Each row is a point on a landscape with many valleys, with its height.
A ball rolls from a point to the lowest of its 2 nearest points, and stops where none of them is lower. Distance is the straight distance between rows; heights are no part of it.
paka (h 33.0): [ 33  11  20 -15  18  29   9  20 -74 -19   2  47  11  10 -43  -9 -30  17
  49 -36 -46 -48 -15 -25   3  45  11 -23  25 -29  -7  -7 -13  22  33 -19
  -6  23  32  14 -51 -35 -10  38  47  59  17 -38   3  24  -8 -61 -20  51
 -17   9  49 -18]
devef (h 61.8): [-31  13  12  26   2  36 -13 -34  16  11 -36 -30  -3  -5  -3  37  -8  12
 -44   0   7 -22  -4  40 -20 -28 -13  24   1  40 -22  -2  -5  15 -32  28
  14  13 -14 -40  -7  51 -13 -53 -25 -11  34  -6  11  -7   8  53   7 -35
 -27   1  -5  -7]
Saz (h 43.9): [ 32  24  -6 -25  16  22  10  -5 -43 -13  -7   8  21   2 -17  11 -26  -2
  41 -10 -20 -30 -58 -21   6  31   2  -4   4  -1 -15 -19  -6  -4   5  10
  13  -1   9   0 -44 -22 -24  34  22   4  29 -45   6  32  23 -28 -37  13
  -1   0  26  12]
boze (h 46.8): [ 49 -20  -9  49 -31 -39 -29   0   6  40  59   0 -15 -29  55  25   9 -31
   2   2 -49   2  68 -29   7  -3  58  15 -42  23  47  14  50   5  19  -1
  11  -2 -22  20 -15 -78  43  10   5  14  33  -3 -13  -8 -19 -56  26  54
 -30 -26 -28 -10]
Vadi (h 47.4): [ -7 -20   0  -8  -1 -13 -12  11  15   4  -9   0 -14  12  20 -18   2 -17
   1   8 -10  31  13  -1  15  -7  -3   9   1 -11  13   3  14 -16  12   2
  -5 -17   2  12  31 -18   4  -9  -2 -10 -16  -1   4   1  -1   2 -12   0
   4   3  -9   5]
bifu (h 68.8): [-11   9   5 -45   7 -10  47  12   0 -39   8 -11  41  21 -29 -33   3  11
   6  10  50  25 -76   4   6   4 -11 -44  11 -19 -29 -12 -32 -29   8   0
 -24  -8   3  26  13  45 -25  33  -4 -36 -52  16  -6   3  13  39 -16 -23
  60  -6   2  16]
mez (h 37.2): [-19  18  14  38  26  24 -26 -31  28  -6 -22 -22 -19 -13  24  18   4  18
 -27  18  13   4 -12  22   4 -22 -12  27  16  11 -22 -23  20  -3 -16   2
  10  -2 -24 -32   5   4   2 -29 -33  -5  19  -4  22  12   3  11  -4  -7
 -55  -2 -10  31]
sizev (h 77.6): [  6  20  11 -33  21  25  46  -5 -26 -21  12   0  33  -1 -69  -5 -13  35
  21 -30  25 -21 -33   7 -31  25   1 -41  25 -12 -25  -2 -53   2  -9 -16
 -16  16  41  -3 -24  48 -24  31  12  23 -15   3 -15  11   6  24  -5  -4
  19   0  17  -8]
pugi (h 75.2): [ -5  15  27 -25  19  12  36  -1 -10 -28   1   5  22   4 -49 -22 -12  30
   6 -14  25   1 -40  10 -13   9  -8 -23  31 -28 -25 -10 -42 -22  13 -24
 -19   9  30   1   2  33 -17  24  -4  13 -36  13  -9  10   1  25 -13  -9
  17   0  13   3]
Bib (h 64.5): [-15  19  21  -5   9  -6  28   3  24 -38  12 -18  38  11  -5 -20   3  24
 -11  27  67  33 -81  13   4  -4   4 -33  11 -12 -40 -37 -20 -29  -3  -6
 -21 -13 -29  21  12  47 -16  17 -18 -49 -39  24   9  10  14  32   1 -17
  41  -8   8  46]
beb (h 74.8): [ -5  19 -26 -58   2  28  34  28 -47   1 -30  18  -1  -9 -51   4   3  12
  18 -46 -22 -49   3   7  -1  10 -61 -16  19 -11   1  27 -35  18  -5  12
   3   9  65 -20  -3  28 -35  11  30  41 -21 -35 -12  -5  11  24 -30 -39
  16  12  25 -35]
Pon (h 46.6): [ 46  -3  18  48   7 -31  -3   1 -27  31  71  -3  -5 -15  -5   5  -3   4
  16 -20 -34 -12  42 -33 -24  45  79 -16   5  -3  20   6  18  11  36 -26
 -18  25  -8  28 -36 -45  30  38   4  27  29   8 -13  -1 -19 -65  21  89
 -37 -13   8 -14]
gozad (h 41.6): [-35  13  38  -1  13  19  19 -14  14 -21 -23   7 -10   6 -44 -20   2  30
 -34 -13  17  -1  -6  31 -19 -10 -34   2  41 -35 -20  -7 -41 -21  10 -28
 -18  11  28 -22  32  44  -9 -18 -38  29 -42  19  -3  -2 -13  42 -12 -36
   0  12   2  -8]
Bufa (h 53.6): [-18  28  20  67  14  24 -10 -48  46   2   4 -25  27 -18   2  50  -5  36
 -44  31  50  -1 -21  30 -26 -18  19   0 -18  47 -30 -27 -10  20 -39   8
  26  23 -58 -19 -37  59  20 -38 -23 -44  45  19  18  -3   7  29  45 -17
 -20  -5  -6  40]
saf (h 31.8): [ -4  -2 -31 -52  -9 -18  28  17   2   8   6 -23  30   2  -8  -3  -6 -18
   5   2  13  12 -27  -2   3   5  -9 -31 -12  11  -2  10  -9   1 -18  32
  -5 -12   2  19  10  32 -28  18   9 -37 -30  -9  -9 -13  23  32 -10 -12
  49 -10  -6   8]
Zedon (h 47.2): [ 35  27 -22  83   7 -17 -18 -55  38  18  39 -31 -13 -57  37  76  -8  10
 -24  25   0   3  10  -4  -3 -29  36  17 -62  57  -2 -11  43  15 -19   6
  26  14 -50  -2 -40 -25  33   3 -20 -26  50  15   4  -2   3 -30  29  22
 -47 -19 -23  52]
tunet (h 57.3): [ 16 -17  -4  13   4   1 -40   6   6  -7 -14   5 -23  10  55  -4   6 -22
  19  24 -21  14   4 -11  27 -11   5  41  -9   0   9 -12  37 -19   3   7
  14 -21 -15   0   8 -63  16  -8   2  -4  25 -13  13  15  -5 -39 -12  15
 -25  -2  -8  15]
rusum (h 40.3): [  6 -13 -49 -64 -28   6  -3  37 -29  22 -31   7 -19   3  16  12  -3 -45
  34 -24 -46 -21  22 -15  29   9 -42   5 -15   9  35  24  19  10 -20  41
  15 -19  29  -3   5 -20 -24   3  37  12   8 -45  -6  -7  13  -1 -32 -20
  16   3   4 -31]
dilu (h 14.2): [ -2 -23  27  18   2  21 -34  17 -18 -16 -19  52 -35  26  -1 -35   9   1
  18 -13 -31  -9  43  -6   5  -3  -4  43  34 -48  18  15 -16 -14  50 -34
   2   9  36  -7  18 -41  15 -20  14  54 -10   0  13   9 -28 -35 -12   5
 -36  16  10 -30]
liv (h 51.9): [  5  -8 -23 -70 -11   5  -3  34 -19 -22 -35  -1  -1  27  31 -10  -2 -39
  37   6 -13   6 -44  -9  40   7 -30   7 -14   5   8   0  16 -18   5  42
   7 -35   2  17  -1 -26 -31  13  18 -26  -1 -37   5  13  14  -4 -34 -15
  33  -1   5   9]
kofa (h 65.8): [-29 -30 -11 -48 -19 -33  26  28 -13   2 -10  32 -22  13 -18 -47  11 -14
 -16 -13 -24  13  67 -10  -5  -3 -42 -12  11 -44  25  45 -10   5   4 -16
 -16  -4  50 -11  62  -6   4   0   3  26 -57  18 -18 -29 -19  15  -2 -14
  45  32  -7 -44]
Lomu (h 39.6): [-24  24  16  24   0  32  16 -26  29 -20  -4 -29  62  13 -18  21   3  22
 -30  37  73  -7 -60  39 -23  -8  14 -21 -14  39 -33 -31 -28   8 -50  14
  12   8 -42  -5 -24  83  -1 -13 -13 -54  23  12   7  -9  24  57  37 -35
  43  -7  -6  25]
pumo (h 54.9): [ 60  30  -6  76  11 -29  20 -44  -6  33  84 -44  17 -42  -1  62 -29  28
  12  -5  17 -18  -7 -33 -39  27  87 -21 -35  46 -18 -25  24  24 -15 -11
  -7  30 -49  26 -84 -14  17  57 -10 -10  66  26 -17   4   8 -49  45  63
 -19 -40  -5  34]
Kere (h 25.8): [ 29  15  19  12  27  27  13  -8 -50  -3   6  17  -1  -8 -44  10 -29  27
  40 -39 -31 -44  -8 -20 -27  42  27  -6  34 -24 -12 -12 -25  21  23 -28
  -1  28  35   3 -47 -14  -6  32  17  56  23 -23  -3  22  -2 -36 -20  40
 -30   3  34  -7]
rizun (h 58.5): [ 17 -10  -8  37   0 -27  10 -15   9  48  43 -14  -5 -37  -3  22  -4   7
  -5 -14 -22   2  60 -15 -31  14  40  -6 -12   7  23  10   5  15   2 -22
   1  16   1  10   0  -3  14   1 -10  16   6   1 -11 -18   2  -8  11  39
 -26  -7  -7 -15]
sanis (h 32.2): [ 11 -28 -35 -35 -22 -12  -7  31 -27  37 -11  24 -15  -1  15  -2   5 -39
  25 -29 -59 -21  65 -21  10  12 -16  15 -10  -5  48  32  17  13  -2  12
  13  -7  35  -1  10 -38   0  -6  36  32   5 -26  -7  -6  -3 -20 -12   5
  -1   4  -4 -46]
Geg (h 45.2): [ -2  10   8  36  -4  32  26 -27  31   4  20 -26  68  -1 -28  32  -8  26
 -19  23  76   1 -30  21 -46   0  36 -31 -24  48 -18 -22 -34  20 -58  -2
  20  23 -40   8 -38  81   7  -2  -1 -46  34  27   2  -8  25  40  51  -8
  36  -8  -4  16]
Neged (h 72.4): [-10   7  21 -39  13  -6  31  15  -3 -38  -8  14  13  22 -27 -45   5   7
   7   0  29  17 -49   5  14   7 -22 -20  27 -41 -22  -6 -32 -36  27 -18
 -19 -12  19  12  21  15 -15  25  -2  -6 -51   7  -1   7  -5  14 -17 -13
  38   1   5  15]
kabep (h 50.9): [ -4   4  18  24  27  20 -46  -1   9 -40 -29  19 -32  21  47 -32  21   6
  10  22   6  11 -16  -2  28  -9 -16  46  40 -34 -12 -29  15 -21  22 -23
   4 -19 -20 -27  19 -59  19 -16  -7   8   6   2  29  29 -18 -40 -10  10
 -54   4   4  24]
vuva (h 35.5): [-13  22  -6  68   0  -8 -30 -54  62   2   4 -28 -14 -47  44  52   7  14
 -54  47  26  33 -21  18  11 -49   2  -2 -48  63 -12  -7  41  18 -24  16
  15  -1 -75 -10 -23  16  32 -34 -13 -58  27  30  16   3   7  -3  42  -6
 -47   2 -20  68]
lifug (h 51.8): [-32 -15 -26 -41 -28  17  -5   6  -5  26 -69 -31 -46   9  21  11  -8 -38
 -26 -18 -16 -14   2  32  22 -33 -45  23  -6  28   3  29  24  15 -24  63
  -4 -20   4 -28  26  33 -38 -36  -4   2  16 -24  -9 -11  14  58 -20 -58
  -2  14  -9 -31]
revo (h 45.8): [-19 -22 -12 -45 -10 -53  58  20   4  10  34   0  13 -10 -44 -43   9   9
 -17 -10  15  28  37 -22 -28   3 -12 -61  -8 -26  10  32 -17   9 -21 -25
 -28   7  29   2  55  34   0  22  -3  -3 -75  37 -28 -31  -2  24  18  -4
  72  25   6 -23]
gobe (h 15.7): [-15   5 -29 -47 -14 -13  34   8  14 -12   6 -37  54  12 -16   1   0 -12
   2  21  49  15 -63   9   4  -1  -4 -35 -21  23 -15  -8 -17   1 -32  41
  -6 -15 -21  27  -1  56 -28  18   6 -70 -25   5  -9 -12  30  50   2 -23
  69 -17  -7  16]
vedod (h 49.2): [ 32  -7  26  64  11 -12 -19  -6 -31  10  43   1 -20  -9  -3  -2  -5  10
  15 -27 -39 -20  58 -30 -31  39  66   9  21 -16  15   5   1  17  50 -44
  -9  33   9  19 -26 -52  35  16  -4  50  37   5  -8   4 -31 -65  14  74
 -51 -10  18 -18]
nitod (h 52.0): [ 25 -21   9  50   0 -13 -35  -1  -5  20  28  17 -24  -6  18  -6   5 -10
  10 -12 -40  -5  69 -24 -12  14  45  26   9 -17  26  14  12   2  41 -30
   2  13  10  11  -3 -58  35  -7  -2  39  23  -4   0  -3 -26 -53   5  47
 -49  -1   2 -28]
sidam (h 54.5): [ 19  -7   3  41  12  -7 -29  -4   4  14  13  -4 -18 -12  28   7  -2  -4
  10   6 -27   3  30 -16  -1  -2  30  26  -3  -4  15  -3  21  -7  13 -14
   9  -3  -6   0  -7 -52  26   0  -6  11  29 -12   7   8 -12 -38  -3  35
 -42  -5  -5   2]
dedo (h 2.3): [  5  -6  30  28  19  30 -15  -3 -30 -13 -15  37 -25   4 -32 -20  -9  15
  21 -22 -36 -28  35 -11 -14  13   4  36  47 -46   6   4 -24  -2  52 -44
   2  20  49  -8   2 -32  13  -5   8  65   0 -11   6  15 -30 -38 -15  21
 -44  11  21 -24]
Gule (h 43.4): [ -4  33   8  49  42   9 -37 -34  23 -19  -7 -18 -15 -23  35  20   7  26
 -15  22  17   5 -20   4   8 -11  -3  36  21   1 -24 -32  24  -4  -7 -14
  22  -1 -40 -30  -7 -35  18 -14 -36  -9  31   8  27  23  -4 -28  -3  15
 -73  -2   1  44]
zov (h 69.2): [-18 -18 -15 -52  -9 -10  12  29 -22  10 -21  32 -18  10 -21 -21  11 -17
   6 -28 -34  -7  51  -4   6   0 -37  -1  16 -33  28  36 -14   5  10  -2
  -5  -4  51  -7  37  -5  -9   1  18  33 -31  -7 -10 -16 -12   9 -14 -12
  23  19   1 -45]
Pesol (h 56.9): [ -6 -46   4   9 -25 -52 -15  26  21  32  29  25 -24   8  23 -30   9 -22
 -15   7 -30  42  83 -21   0  -4  17   2 -14 -18  42  31  15   1  23 -25
  -6  -6   2  16  46 -28  31 -14   1   9 -38  24 -10 -27 -16 -16  16  26
  13  14 -12 -28]
tepur (h 78.4): [ -9  17 -25 -42   2  21  35   0 -24  10  -8  -4  28 -13 -67  11  -2  19
   4 -42   3 -45  11  11 -30  12 -34 -25  15   7  -3  24 -44  26 -34   6
  -1  19  53 -28  -2  59 -28   3  13  23 -13  -9 -15 -18  10  45  -6 -34
  23   8   7 -36]
Von (h 60.4): [ 16 -12  -5   7  10 -17 -33   6  22 -12   1  -1  -8   6  69  -9  13 -22
  12  49   8  44 -29 -10  37 -12  11  19 -21  10   2 -27  45 -29   2   8
  10 -37 -40  15   9 -57  10  -2   2 -46   1   0  11  15   3 -36   1  22
  -7 -11  -7  48]
Mufe (h 51.7): [-11 -25  16 -13  -5 -12 -11  22  12 -19 -19  24 -23  29  19 -47  17 -12
  -3  19  -1  36   7   3  25  -5 -12  11  19 -35   5   6  -4 -34  29 -16
 -13 -20   7  10  44 -17   5  -9  -4   2 -39  11  10   2 -16  -5 -14  -3
  16   8  -6   4]
pivi (h 79.9): [ -1  12  -3 -26  13  25  45 -11 -24   8  14  -7  41  -9 -74  10 -11  33
  14 -42  23 -34   4  11 -50  21  -2 -35  20  10 -13   8 -55  22 -32 -10
  -5  20  41 -15 -20  61 -17  13   7  24  -5   7 -14  -3   6  35   2 -14
  21   1  13 -27]
fupe (h 53.3): [ 16 -56   3  24 -35 -48 -46  36  23  22  40  31 -24  17  51 -23  16 -36
  -2   8 -31  48  80 -25  13  -9  39  12 -26 -11  45  28  28  -2  34 -18
  -3  -7 -16  27  24 -64  48 -23  12   9 -16  24  -6 -17 -24 -43  26  33
   5  -3 -19 -27]
dito (h 15.8): [  6  13  22  22  30  26  -7 -13 -21  -9 -10   9 -13  -3 -21   1 -19  22
  22 -20 -28 -34   0 -12 -14  20   5  24  34 -28 -10 -14 -22  -2  27 -25
  10  13  29 -14 -17 -19  -4   4  -5  41  21 -25   6  21  -9 -23 -27  17
 -44   6  18  -1]
fofir (h 49.3): [ 12  37  -9 -17  17  23   9 -11 -17 -20 -11 -16  32   7 -14  20 -22   6
  24   1  11 -24 -66   1  -1  22  -3  14   1  14 -28 -28 -10 -10 -19  27
  17  -5  -4  -4 -37   9 -34  17   0 -24  27 -31   7  19  29   3 -29 -11
  -3  -6  14  24]
Sesar (h 63.7): [ -6 -19  -2   0  -4 -15 -33   8  39 -22 -27  -6 -20  13  75 -22  24 -24
  -4  53  25  61 -37  10  45 -24 -17   6 -12   1  -2 -24  45 -19   3  12
  -9 -48 -54   7  34 -27   4 -16  -2 -58 -22  16  20  12  -2 -12   3   2
  10  -7 -15  57]
Susu (h 62.0): [ 25   7  -6  60   2 -30   6 -26  30  50  57 -32   9 -49  -1  45  -8  18
 -15   2   2   7  38 -17 -30   3  56 -12 -34  30  12   0  16  20  -5 -11
   4  20 -26  19 -27   5  24   4 -14  -7  23  10 -15 -11   9  -7  29  39
 -23 -19 -10  11]
zotik (h 46.7): [ -4  -2 -30 -90 -15   2  20  51 -26 -35 -33  10   5  37  12 -17   6 -37
  40  -3  -4  -1 -46  -4  45  13 -50 -18  -5 -13   6   1   0 -17  15  38
   2 -33  17  27   4 -10 -39  32  32 -20 -27 -37   1  10  12  13 -39 -24
  57  -4   8  -1]
dopi (h 37.9): [-15  16 -10 -66  -7  17  22  30 -22 -36 -37   1  -1  24 -12 -15  10 -10
  14  -3   4 -11 -56  16  30   1 -58  -7  10 -20  -6   3 -20 -15  13  30
 -10 -16  27   5  11  22 -38  20   5  -1 -26 -33   0   7  10  35 -44 -48
  36   1   4   0]
gazen (h 54.4): [ -9  40   0  -9  19  27   1 -22   2 -28 -21 -29  26   9  -2  22  -8   8
  -3  21  36 -14 -80  21   3  -1 -15  22   2  25 -42 -39  -6 -10 -32  35
  11  -9 -25 -16 -24  27 -32  -5 -15 -43  25 -15  17  15  22  24 -18 -28
  -3 -10   5  33]
Rivil (h 59.8): [-24 -28   6 -10 -14  -1 -37  15  30 -18 -56  -4 -51  29  70 -29  24 -26
 -11  39   9  49 -15  18  46 -33 -28  16  12  -7   3  -5  44 -17   3  13
 -18 -39 -29  -5  51 -19   0 -37  -4 -16 -22   8  16   8  -9   4  -7 -24
   2   5 -17  26]
Fuveb (h 72.0): [-12  -4 -19 -55  -6  21  17  29 -35   4 -35  25 -12   6 -24  -9   5  -6
  19 -35 -35 -29  21  -3  12   7 -48  -2  14 -20  16  28 -11   9   2  10
   8  -2  52  -9  12  -3 -25   7  22  39 -18 -36  -2  -3   2  15 -30 -28
  13  12   9 -34]
redeg (h 27.0): [-19  -2   8 -54  -2  19  11  33 -21 -38 -42  33 -14  35 -12 -37  14  -9
  16  -4  -5  -1 -26   9  33  -3 -55   5  24 -42  -5   8 -19 -25  34   2
  -8 -15  39   6  24  -7 -26  16   9  25 -35 -16   3  10  -7  12 -35 -34
  26   8   9  -7]
Fivi (h 83.8): [-42   6 -18 -48 -15  15  31   2   0  -5 -35 -33  23  15 -30   3  10  -8
 -34  -9  32 -20 -30  42  -3 -16 -39 -20  -5  24 -16  14 -29  16 -38  49
  -8   2   5 -17  14  86 -26 -16  -9 -28 -12   0 -15 -25  11  86   0 -64
  47   2 -12 -29]
lamam (h 23.9): [ 16 -34 -26 -47 -34 -21 -32  47 -23  25   3  44  -5  29  35 -17   2 -58
  40 -20 -53   1  52 -25  25   9  -1  13 -20  -4  52  23  22   9  13  13
   7 -14  20  16   4 -64  13 -10  47  20   4 -16  -2   2 -15 -41  -1  14
  17  -3  -7 -46]
gesum (h 42.2): [ 12  25 -15  88  -3 -15 -28 -58  59  16  37 -30  -9 -64  31  74   5  14
 -44  41  28  27  -5  -3  10 -37  30  -7 -72  64  -1  -4  44  22 -26  10
  25  18 -79   3 -41   2  37 -13 -10 -52  37  34  11  -4   6 -23  51   8
 -37  -9 -24  74]
Lut (h 61.0): [-17 -34 -10 -15 -19 -43   9  15   7  36  15  18 -25  -7  -7 -31   9 -14
 -14 -15 -29  25  96 -16  -9  -2  -4  -9  -3 -28  41  42   7  11   9 -27
 -11   4  30   2  57  -6  19 -12  -6  24 -45  21 -16 -33 -14   0  12  10
  21  27  -8 -44]
lim (h 58.3): [-36  23  21  39   3  37 -19 -41  30   0 -31 -28  14  -4   6  39   2  16
 -60  24  37 -22 -26  48 -17 -29  -1  14  -8  50 -31 -16  -2  23 -38  25
  20  11 -42 -36 -19  73   5 -58 -27 -31  38   8  18  -9   7  55  32 -39
 -17   0  -9  14]
kav (h 60.5): [ 39   9 -17  66 -11 -28  17 -29  30  53  77 -31  30 -55  -5  58 -16  20
  -9  11  26   5   7 -20 -33   1  70 -30 -60  54   8  -9  22  25 -22  -5
   3  24 -52  28 -55  14  21  20   1 -32  36  28 -21  -6  18 -16  53  37
  -4 -31  -9  31]
Liles (h 47.3): [  6  18  13  48  38  17 -32 -15   6 -27 -10  -3 -24  -4  37  -3   3  16
   9  15   2  -3 -13  -4  12   1   6  39  37 -20 -21 -30  12 -14   8 -25
  18  -5 -22 -26  -4 -56  24  -3 -21   7  27  -5  29  28 -19 -43 -10  21
 -74   4   6  37]
deduf (h 57.9): [ 52  14 -13  45  -3 -27  32 -30   7  53  89 -38  50 -38 -22  51 -20  23
  12   5  35  -4 -15 -26 -38  26  87 -36 -46  52  -3 -16  15  24 -32   2
  -5  22 -44  31 -73  18  15  45   8 -37  45  24 -21   0  34 -21  52  52
  -2 -34 -11  19]
turi (h 59.6): [-13  41   9   6  27  12   4 -14  19 -40  -2 -18  35   5   5   1  -1  23
  -3  36  59  14 -90  16  12   2   1  -2  11   6 -45 -49  -7 -20 -17  11
  -1 -12 -38  -1 -10  23 -23   9 -21 -62  -3   9  24  22  18  18  -3 -11
   4 -12   4  58]
Gusa (h 39.2): [ 37  21   4 -23   9  29  -4  17 -66 -27 -11  46  12  11 -14  -6 -32  -1
  54  -9 -41 -38 -54 -28  25  43   5  -7  10 -15 -15 -16  -2   3  19  -1
  15   5  13  16 -51 -45 -22  40  41  24  26 -46  10  32  11 -62 -39  24
  -6  12  44   5]
gufev (h 31.9): [ 34 -28  -6 -13 -17 -22 -26  26 -37  24  34  41   4  20  17 -16   6 -37
  35 -20 -53  -9  51 -33  11  25  31  11  -6  -4  40  18  14   8  26  -4
  -1  -3  16  20 -17 -67  22   4  39  22  15 -10  -4   1 -16 -64   5  44
  -3  -3   4 -44]
sof (h 32.3): [-26 -11   1 -33  -5 -27  58   0   1   0  24   0  14 -16 -63 -31   3  26
 -25 -21  26   3  24  -2 -36  -4 -24 -51   5 -21  -4  26 -37   9 -20 -27
 -27  16  42 -13  40  56  -8  11 -11  12 -62  43 -31 -28  -6  40  12 -24
  62  24   4 -35]
kub (h 56.2): [-33 -18  12 -15  -4   5 -16  12  17 -18 -60  -7 -47  30  39 -28  21 -13
 -22  26  12  32 -24  31  38 -34 -41  20  22 -15 -10  -6  25 -19   6  12
 -22 -30 -11 -17  54   9 -14 -31 -20  -5 -27   1   9   6  -6  31 -18 -40
   0   9 -14  11]
rituv (h 25.7): [-14 -31  12 -25 -17  13 -26  37 -20 -20 -33  62 -32  45   2 -54  13 -17
  19  -7 -27   8  33  -3  22 -11 -32  34  26 -52  18  20 -12 -17  47 -17
 -11  -8  47   1  37 -37   9 -15  15  43 -33   7   4   0 -29 -15 -14 -15
  16  18   2 -35]
vozan (h 34.6): [-30 -16  20 -40 -17   2   2  30 -12 -33 -42  49 -29  43 -17 -57  22  -5
  -3  -4 -12   8  14   8  19 -12 -52  17  31 -54   5  19 -18 -27  48 -21
 -18 -10  47  -5  46 -13  -1   0  -5  40 -53  12  -2  -7 -24   9 -20 -33
  23  19  -3 -27]
kuges (h 81.5): [-27   8 -26 -42 -10  12  27   2  -4  11 -24 -21  18   3 -39   9   4  -5
 -18 -18   7 -23   1  23 -11  -9 -36 -14   2  19  -6  21 -29  17 -37  36
  -4   1  21 -18  11  63 -28  -9   1  -7 -14  -5 -12 -25  18  62  -9 -41
  24   5  -3 -32]
feg (h 37.8): [ 33 -13   4  -5  -3 -32  -9  17 -18  25  41  11  16   4  14 -11  -7 -22
  24  -7 -32   4  23 -34   9  29  51 -11 -10  -2  24   4  14  -7  22  -7
  -3  -6  -5  29 -16 -53  16  24  25  -3   6  -6  -1   3  -1 -46   9  55
  -4  -8   1 -10]
mesef (h 26.4): [-23  19   4  50  11   8 -30 -41  51   3 -20 -24 -19 -33  39  30   6   9
 -44  34  25  24 -22  25  13 -46  -9  11 -17  39 -16 -14  33   9 -26  18
   7  -2 -60 -20  -5  14  13 -47 -26 -40  21  15  25   3   8  10  21  -9
 -43  -2 -12  49]
zafe (h 43.0): [ 44  -8  -8  36 -10 -44  -9   6  -8  45  67   1  -5 -27  21  13   4 -16
  10 -11 -39  -7  59 -31 -11  28  64  -6 -21  13  32  15  30   6  23 -14
  -4   9 -15  24 -25 -52  31  25  12  15  24  -2 -13 -11 -11 -51  24  61
 -22 -19  -8 -19]
kapug (h 51.5): [ 42  37 -12  81  20 -15  -7 -48  17  17  54 -40  13 -44  15  69 -25  31
  -2   8  18 -11  -5 -13 -31   0  55   5 -41  46 -14 -29  20  23 -18  -6
  24  27 -48   5 -68 -15  24  25 -25 -28  65  20   1   2   6 -33  30  35
 -37 -28  -8  43]
kimom (h 57.2): [-37   5   4 -10  -5  23 -10 -13   7   9 -53 -27 -19   9  13  16  -2  -7
 -33  -5   1 -10 -20  39  14 -28 -34  24   5  18 -17   3  13   4 -22  41
  -5  -8  -5 -34  14  35 -28 -47 -25 -10  15 -15  13  -4   8  52 -19 -51
 -21   6  -5  -6]
laf (h 47.0): [-18 -24 -43 -53 -30   5  -6  21  -8  23 -56 -19 -36  12  28   3  -9 -46
   2 -12 -28  -5  12  11  31 -16 -43  15 -14  18  20  31  32   9 -24  57
   9 -31  12 -11  25   2 -32 -20  14   2  10 -34 -10 -10  12  33 -26 -34
  10   6 -13 -25]
baf (h 49.4): [  1  22  13  59   6  14   5 -39  39  10  31 -26  46 -18 -14  44 -14  34
 -20  29  61   6 -22  17 -39  -7  38 -16 -25  42 -23 -27 -16  12 -37  -8
  17  21 -49   6 -39  56  17 -12 -13 -43  35  23   8   0  17  24  45  -3
   8 -10   3  36]
Kul (h 43.8): [ 39   7  -8  -8   3  23 -31  14 -47 -21 -11  35   4   9  21   2 -24 -23
  51  -5 -46 -31 -28 -30  32  26   1  26  -9   1   3 -16  19  -4  12   7
  28   0   0   0 -40 -74  -8  21  29  25  51 -47  14  26   5 -74 -35  17
 -24   8  28  -3]
dono (h 50.3): [ 31 -43 -10  38 -39 -40 -51  14  28  34  42  13 -29  -7  71   3  16 -34
  -4  16 -38  35  76 -24  18 -20  38  20 -45   8  47  14  52  -6  23  -1
   8 -12 -26  29  13 -77  52 -19  17  10   9  14  -8 -15 -24 -51  30  37
 -14 -10 -29 -18]
Nar (h 54.6): [ 13 -26   4  19  -2 -21 -12   4  -4  31  16  10 -21 -12   7  -9   0 -11
   6 -21 -38   0  78 -17 -17   9  22  13   6 -15  35  24   5   4  23 -30
   0  11  21   6  14 -27  21  -9  -2  37  -3  -2  -8 -12 -12 -23   4  36
 -24   3  -5 -40]
moz (h 50.2): [-37   3  28  -8   6   6   0  -2  14 -23 -42   4 -28  19  -5 -29  16  10
 -35   9  15  15 -19  29  17 -23 -44  11  33 -30 -18  -5 -11 -28  12  -8
 -23  -5   8 -19  46  30 -14 -25 -34   9 -41   7   8  -2 -11  41 -20 -41
   0   9 -12   9]
fupo (h 41.0): [-11 -14 -13 -36  -7 -11  17  12   1   9  -9  -9   1   7  -5  -6  -2 -18
   4   0  -4  15   0   4   5  -1 -18 -12  -3  -8  11   6  -3  -7   0  13
  -4 -10  15  10  28  16 -17   3   3 -12 -26  -7  -3 -12  15  23 -17 -13
  25  -2  -3  -5]
Vibi (h 30.1): [-36   6  36   0  10  24  27 -23  10  -9  -9   9  -5 -11 -65  -9  -5  42
 -37 -37  19 -19  21  28 -50  -7 -28  -7  40 -24 -15   4 -50  -4  -6 -35
 -11  31  44 -29  29  65  -6 -21 -35  43 -26  27 -20 -12 -13  51   6 -36
   9  17   3 -33]
Farek (h 31.2): [-19  16 -10 -19 -10  24  27  -8  12 -23  -2 -35  73  18 -33  11   4   3
 -13  20  65  -8 -65  36 -15  -5   1 -27 -14  35 -32 -15 -34   3 -47  27
   3  -2 -23   8 -16  82 -19  10  -1 -58  -2  10  -1 -10  31  62  18 -37
  59 -11  -3   7]
Vodo (h 6.8): [-34  -6  22 -13  -2   0  51 -19   8 -13   9   5  14 -15 -75 -27   1  47
 -36 -30  30  -8  23  18 -56 -10 -24 -39  23 -19 -14  16 -49   4 -23 -32
 -23  26  43 -26  36  76  -2  -2 -28  33 -44  44 -33 -23 -17  53  23 -36
  38  22   8 -41]
sesok (h 54.8): [-11 -12  23  -4   8  11 -33  22   1 -34 -31  31 -23  37  30 -43  24  -8
  13  20   1  21 -12   0  30  -4 -19  34  37 -42  -5 -11  -2 -32  37 -15
  -7 -19   6  -7  28 -37   4 -16   1  12 -21   1  22  17 -21 -17 -17  -5
 -18   4   2  13]

For each start below, name the point where the ball stops.
Lut => zafe
Sesar => Vodo
kav => mesef
kimom => lamam
sesok => mesef
lim => gobe

Call two points neighbours if one is among the 2 nearest of the other. Go from one point of each pair to the other, from neighbour to neighbour, staying as low as possible. Name the highest point that can't be avoided.
zafe and Gusa => pivi
gobe and Vodo => Sesar
mesef and zafe => devef
gobe and mesef => sesok
redeg and dedo => vozan
